Each row is a point on a landscape with many peaks, with its height.
From any point a climber steps to the highest of the 4 points nearest to it. It stops when none of these is higher. Distance is the straight distance between rows; heights are no part of it.
J_273: [-13  -1   1  11 -18  -8  12   5  -1  15  -2  22  -2  -4  19   9  -2 -11
  -7  -1  11  -6  -6  -3]  h=0.6
J_557: [-10  20  31  49 -15  20  24 -11 -57  24   3 -31  17  25  35  -3   0 -15
  15  12  14  10  -5 -11]  h=74.0
J_460: [-10 -30 -10  24   0  13  14  -5   6 -52  -7   3   2   6  48  12   4 -15
 -53  17  -1  -7  15 -29]  h=72.2
J_448: [ -7 -20 -33 -30  16 -29   3   1  31 -58 -17  18 -35 -35  15  17  -4  -7
 -23   4 -16  10   1   1]  h=61.6
J_689: [-15 -44 -30 -11 -19  -5   2  -9  22 -46  -9   1 -10 -21  36   1  -7  -2
 -27  14  -7  -6  -5 -17]  h=71.3
J_98: [-11 -43 -25   9 -20  -9  11  -4  21 -51 -14  13 -11  -4  43  17   4 -14
 -47  23   4  -6   2 -16]  h=66.1
J_648: [-20  30  35  56 -16  23  22  13 -49  21   2 -26  27  30  47   9  10 -11
  36  -1  34  22   7 -22]  h=70.0
J_602: [  0 -19 -48 -46  44 -25 -11  -3  30 -69  -7   9 -43 -35  14  10  -9  -7
 -39  -5 -18  11  11  11]  h=36.3
J_150: [ 26  -1 -25 -66  31 -24 -33 -25  33 -28  -3  -9 -24 -16 -45 -12  22  17
 -12 -10  -1 -10  -4  26]  h=76.1
J_751: [ -8 -39 -45 -15  16 -24  19   4  27 -74 -10  17 -36 -20  38  28  -6 -14
 -38  -5   0  14  16  -5]  h=39.6
J_297: [  0  -3  24   5 -16   5   8  -2  10  36  -5   4  19   4 -13   5  -3   6
  21  10   4  -8 -11  11]  h=28.5
J_335: [ -1 -19 -25   3  -6   3  11   4  14 -22 -18  -7  -7 -12  29   6   4 -21
 -19   2 -13 -18   4  -5]  h=70.8
J_459: [-18  -1  38  49 -26  -8  -2  -9 -11   1   5 -23  25  12  32   3  -8 -22
   0  23  12  24  -8 -10]  h=40.9
J_94: [  7 -17 -34 -46  13 -26 -14  -9  14 -38 -16  -6 -13 -32   7  13  -7  18
  -7   2 -11  -2   5  15]  h=60.2
J_883: [ -4  -1   3   3 -10   3   0   5  11  20  -3  13   7   2  -5  -1  -1   0
  13   3   4  -6  -2   6]  h=33.4
J_682: [-14  -1  30  37 -29  -9  -1  -1 -14  12 -12  -3  18  17  30   7  -9 -15
 -10  12   6  12  -8  -7]  h=37.8
J_407: [ -1   2 -16 -21  15   9  -7   8  19  10  12  11 -14 -13   0 -12   0   6
   9 -16   0 -15   6   5]  h=60.1
J_838: [ 13  22  32  28  -2  15  14  13 -28  63   7 -23  14  19 -16  -5  -2   4
  20  -1   5 -15  -3 -12]  h=45.1
J_638: [  2   3  -5   0  -9   1   6  11   6  12 -12  19  -5  -1   5   2 -13 -14
   1 -11   2 -10  -1   3]  h=34.3
J_323: [ 14   1 -45 -69  40 -28 -30  -1  36 -61   2  16 -39 -38 -39  -2   2  -3
 -42  13 -19  -6  20  27]  h=38.4
J_584: [-10  36  32  52 -37   9  11   3 -43  61   8 -15  22  26   1   1  -3  -6
  39   2  34  19   1 -11]  h=75.0
J_511: [  8  13 -13 -28  17  15 -17  -1  25   1   9   9  -8  -5 -12  -8   5   0
   9 -15  -3   2 -10  16]  h=46.8
J_534: [ -5 -16  -2  21 -13   7  16  -9 -13 -47  -6  -9   4   8  56  16   7 -23
 -46  10  -2  -5  10 -20]  h=66.6
J_431: [  7  23  34  46 -13  14   5   4 -34  60  -3 -18  14  19  -8  -3 -10  -6
  23   2  10 -11  -4 -18]  h=54.3
J_276: [ 11 -12 -32 -51  48 -22 -20 -10  39 -59  -1  18 -40 -41 -13  -6  -4   1
 -39  -4 -17  -2  16  37]  h=37.7
J_809: [ -8  26  31  52 -15   8  19   1 -49  43   7 -24  22  13  33   0   0 -11
  32  -2  23  21 -11 -20]  h=75.5
J_7: [ 14   4  -8 -18   4   2  -9  15  14  14   6  20 -10  13 -47 -11   2  15
  23  -7 -11  -3  -5  30]  h=48.8
J_720: [ -2 -19 -26 -28   0  11  -5  -3  19 -21 -10  -4 -19 -29  20  -4   0   9
 -15   3  -7 -12   2 -16]  h=72.6
J_307: [ -8 -28 -42  -3  24 -22  21   2  37 -72  -2  17 -40 -30  49  19  -2 -19
 -46  -2 -14   1  18  -4]  h=40.4
J_471: [-15 -29 -30 -31   2 -22  13  -9  24 -48 -16   2 -23 -15  34  20 -14   4
 -21  19 -14 -10   2  -1]  h=69.9
J_44: [ -1  -9 -20 -27   7  11 -15  -1   8 -17  -1   8 -16 -17  -8 -13  -8  11
   2 -15  -8 -15   7  -6]  h=80.3
J_620: [ 15  49  38  13 -25  -2  15  14 -25  71  21   7  23  52 -62   1   4  33
  49   9  -8   1  -7   6]  h=70.2
J_884: [  3   0 -26 -41  13   7 -14   6  20 -14  -1  -1  -6 -17 -16 -12  -4  11
  -6  -9 -10 -19   6  -3]  h=67.6
J_263: [ 10 -10 -24 -57  33 -28 -26 -16  31 -54  -9   9 -33 -32 -18   6   2  -2
 -14  -2 -17   5  -8  40]  h=75.6
J_340: [-16  20  34  45 -13  21  12 -12 -37  17   2 -15  23  20  26   2  -4 -10
  22  11  16   5  -6 -18]  h=73.8
J_356: [-20 -39 -30   0  -6 -23  20  -7  39 -58  -1  21 -31 -27  44  34   4 -17
 -51   0  -2  12   7 -12]  h=51.0
J_833: [-26  -7  10  33  -7   1  -2  13 -15 -23  -6  10  14  -2  48  25   4 -24
 -43  -8  17  16  16 -13]  h=56.5
J_715: [ -3  29  37  50 -11  16   8   4 -35  47   2 -29  26  10   9  -4   6 -12
  17   4  10  -2  -4 -11]  h=67.4
J_236: [-17  12  41  67 -15  26   7   2 -45  11  -3 -29  30  26  43   3   3 -15
  11   9  12  15   2 -18]  h=72.9
J_376: [ 27  -7 -33 -69  53 -37 -30  -5  38 -50  -9  17 -31 -19 -54 -16  15   1
 -35  -7 -18  -9   0  37]  h=51.6
J_368: [ 10  -2  -6 -17   8  17 -12  18   2   8  -6  19 -10  -8  -6  -3  -9  -4
  15  -7  11  -6 -19  11]  h=45.5
J_475: [ 22  -1 -38 -63  65 -38 -29 -11  37 -47  -9  16 -35 -29 -29  -3  11  -1
 -19   2 -11 -11  -5  45]  h=59.7
J_758: [ -7  -9 -10   9 -10  13   3  -1  -3 -19  -9   7   9   1  47   9   8 -16
 -41  -4  -5 -12  13 -12]  h=66.5
J_790: [ 15   7   1 -19  30 -11 -21   0  23  10  13  12  -9  27 -67 -16  -1  22
  26 -18  -6   5 -11  33]  h=48.6
J_327: [  5  -2   9 -17   0   9  -5   8  11  20   3  13   6  19 -46  -9  -3  30
  37  -6   2  -4  -7  17]  h=46.2
J_385: [ 22  21  16  -8  -5  21   1  -3 -12  42   6 -15  33  20 -54 -14   5  40
  25  -3 -20 -17   6   6]  h=48.3
J_13: [-15 -16 -15   6 -15  11   9  -6   5 -47  -4  -1  -4 -12  36  13  -4 -13
 -46   5  -2  -2  13 -13]  h=70.6
J_660: [ -4 -43 -36   4  18  -7  27  -5  26 -89   0  21 -44 -28  61  28  14 -25
 -63  -6   8   2  22 -24]  h=33.6
J_514: [  5 -25 -28 -44  35 -23 -16   0  30 -64 -20  15 -40 -27 -16   5  -9 -11
 -20 -17 -11  -4   4  29]  h=30.1
J_222: [ -5 -23 -45 -37  27 -23  -4   4  24 -67  -9  29 -36 -37  18  17   4  -9
 -18 -12 -15  18   4  10]  h=75.4
J_6: [ 21  44  27  15  -8  11   5   8 -24  72  21  13  15  43 -68  -9  13  33
  49 -12  -3  -2   7  13]  h=69.8
J_220: [  1  -6  -4  -7   6  12   4  10   5  10  -1  24  -4  -6   7  -8   2 -17
   4  -3   1  -6   0   2]  h=74.1
J_245: [ -9  16  32  39 -17  10   2 -12 -16  19  -2 -23  28  12  10 -12  -6  -6
   4  31  -6  -6  -4 -14]  h=56.3
J_959: [  8  -6 -17 -42  21  -7 -26 -12  23 -19   1 -12  -9 -24 -35 -14   1  27
  -7 -12   0  -7  -1  13]  h=54.0
J_3: [-15  -5  31  35 -18 -18   5  -2 -14   0   7   1   6  10  46   4  13 -18
 -11   6  10  20   7  -2]  h=37.9
J_737: [ -2  -7  -6 -10  10  10  -5   7   9  25   6  16  -3   9 -15  -8   9   6
  29  -4  12 -13 -13  29]  h=37.6
J_116: [-14 -40 -47  -8  -2 -20  11 -11  23 -50  -2  28 -19 -17  36  27 -12   0
 -22  14  -2   2   3  -8]  h=67.5
J_684: [-11 -11  12  28 -11  -8   6   2   4   4  -3  13   6   1  24  11   4 -23
 -16  -2   2   4  -6  -2]  h=12.7
J_755: [ -6 -22 -26 -41   3   5 -15 -10  18 -27 -17  -4  -3 -21   9  -2   0  18
   2   7 -16 -12   3   5]  h=69.7
J_417: [ 21  35  20  -3  -4  23  -7  10 -19  55  28   0  27  40 -74 -31  10  45
  38 -15 -17  -9   4   2]  h=65.4
J_51: [ 11 -19 -21 -54  25 -22 -20 -21  26 -36 -19  -2 -12 -20 -23  -3  -3  12
  -7  -2  -5  -8  -2  27]  h=56.7
J_829: [ 22  30  38  15   6  24   7   5 -29  63  15 -10  24  17 -40  -8   4  13
  25   4  -5 -13   3 -11]  h=76.6
J_574: [  5  41  44  47 -38   4  26   5 -36  79  16 -15  18  40 -23   1  -2   1
  53   4  24  22  -9 -11]  h=68.6
J_386: [-26 -46 -32  -5  -6 -18  27 -14  23 -52 -15  14 -21 -17  34  26  -6  -9
 -29  16  -2   8  -3 -12]  h=67.3
J_867: [ -1  -1  12  -5  -7   5  -6   3   8  35  -2  10  19   8 -31 -13   1  10
  23  -6  12  -7  -6  11]  h=41.4
J_803: [ -1 -30 -52 -29  28 -24   5  -1  23 -75   1  17 -45 -38  34  12  -1  -8
 -53 -10 -21  11  26  -9]  h=42.7
J_846: [ 10  14  35  25 -10  19   2  -3 -18  46  -3 -13  31   3 -13 -27  -6   4
  18  17 -10 -11 -18 -14]  h=28.9
J_315: [  6 -19 -32 -24   1  13 -10   7   9 -15   1   0  -8 -19  20 -10 -10   0
  -7  -8 -15 -13  -1  -7]  h=72.1
J_505: [ 29  34  23   4 -11  11   8  22 -16  61  17   8  23  32 -55 -13   3  31
  49 -13 -18  -2  -2   8]  h=69.5
J_204: [-17  15  34  64 -30  18  21   7 -52  29   7 -21  24  38  45   2   5  -8
  47   0  23  32 -11 -18]  h=72.0
J_332: [ 32  40  28  12  -4  19   3  12 -33  62  15   4  22  37 -44 -12  -6  15
  41  -7   5  -1   4   1]  h=69.4
J_679: [ 16  29  23   1   0  22   2   9 -15  48  12  -1  22  12 -50 -12  -3  23
  33   1 -12 -15   6  -6]  h=59.1
J_70: [-12 -13 -32  -7  -4  12  -4  -6  17 -32  -4   7  -3 -25  37   0  -2 -11
 -32   1 -13 -20   6 -14]  h=71.9
J_583: [ -8  -3  16  12 -19  -5   7  -4  -1  25  -4   8   8  11  10   2  -1  -8
   1  15   5  -5 -20  -2]  h=12.3
J_616: [ 12 -28 -22 -58  30 -12 -35 -17  21 -31  -7 -13 -17 -26 -30  -6   1  31
 -11  -8 -13   0   6  16]  h=59.6
J_15: [ 18   1 -12 -22  22  -4 -21  14  17   0   3  14  -6   8 -41  -6  -4  16
  15 -24  -3  -5  -8  18]  h=50.8
J_744: [ 22  -9 -25 -65  32 -31 -29 -24  30 -48  -9  -6 -21 -28 -37   5  21  11
  -9   4  -2  -5 -12  40]  h=69.2
J_764: [ 14  29  37  25 -12   8  11   9 -39  79  15 -12  13  23 -31  -5  -8   9
  36   1  10   7  -5  -1]  h=63.4
J_543: [-11  37  49  53 -32   9  15   2 -42  75  15 -19  14  34 -12   5   0  -1
  45   2  35  36 -15 -15]  h=73.2
J_60: [  4 -18 -31 -42  34 -25  -3   5  31 -62  -3  17 -37 -47   7   5  -7 -18
 -30 -14 -23  12  21  19]  h=18.1
J_428: [-10  17  33  33 -20  10   6   0 -33  36   6 -30  23  11  -5  -2  -4  -1
  13   5  11  -9  -2 -27]  h=75.1
J_945: [  4   6  26  -7  -9  16   4   2   1  56   6 -20  36  14 -24 -16 -11  10
  21   8  -2 -12   1 -10]  h=10.6
J_797: [ 24   8   4 -12 -10  25   4  12  -8  40   9 -15  32  38 -65 -30  -8  50
  29 -13 -16  -6  -2   2]  h=34.2
J_861: [ -2  -4   5  -2   2  -2   2  10  14  20  -3  15  16   0 -13  -5  -3   1
  20  -2   7  -9  -9  10]  h=33.3
J_629: [  0  -3 -12   7  -5   7  -3   7   8  16  -9  22  -1  -9  18  12   3 -17
   0 -10  -5  -8   8  -4]  h=75.7
J_913: [-16  -3  22  35 -25  -5   0  -1 -10  11  -5 -17  17   8  17  -5  -3 -19
  -1  22  -1   1  -7 -17]  h=47.4
J_394: [-10 -14   0  11  -3   2  16  -3   4 -32 -10   8   7   0  40  -1   6 -27
 -35   1  -5  -9   6 -15]  h=67.2
J_406: [ -4  40  26  39 -24   8   7  11 -43  61   8 -18  22  13 -15   2  -7  -4
  12   0  25   7 -17 -11]  h=64.0
J_906: [ 22   0 -14 -52  31 -15 -38 -10  16 -12  19 -20 -12  -4 -55 -13  17  29
 -15 -14  -5  -8  -2  19]  h=67.8
J_197: [-39  -3  29  45 -27  11  -4 -15 -19   6   4  -9  23  17  46  -6   2 -15
  -2  25   5  21  -5 -19]  h=39.8
J_507: [-27  28  40  68 -46  12  11  -3 -48  49  11 -20  33  35  19  -4  -2  -6
  36   7  35  43 -13 -29]  h=75.3
J_872: [ -5  31  42  53 -25  21  15   2 -40  54  -5 -32  17  16   6   3  -6 -14
  14  -2  22   9   1 -18]  h=71.2
J_995: [ 16  -7 -13 -43  20   1 -30   2   7 -12  13  -9  -7 -10 -33 -24  10  24
   5 -26   0  -6   5  17]  h=58.4
J_48: [-19  36  37  62 -27  13  12   7 -45  42  17 -24  18  21  20  10   5 -19
  30  -5  30  25 -12 -16]  h=77.0

Where does a climber stop that starts at each point below?
J_3 -> J_428
J_297 -> J_150
J_861 -> J_150
J_386 -> J_44

Call two points neighbours if one is among the 4 nearest of the other. Go from one point of each pair to the other, from neighbour to neighbour, staying as high as possible. Name the lowest point that can't be avoided.
J_48 / J_620 -> J_764
J_460 / J_629 -> J_407
J_150 / J_263 -> J_744
J_829 / J_620 -> J_332
J_460 / J_44 -> J_13
J_222 / J_44 -> J_448
J_428 / J_48 -> J_872
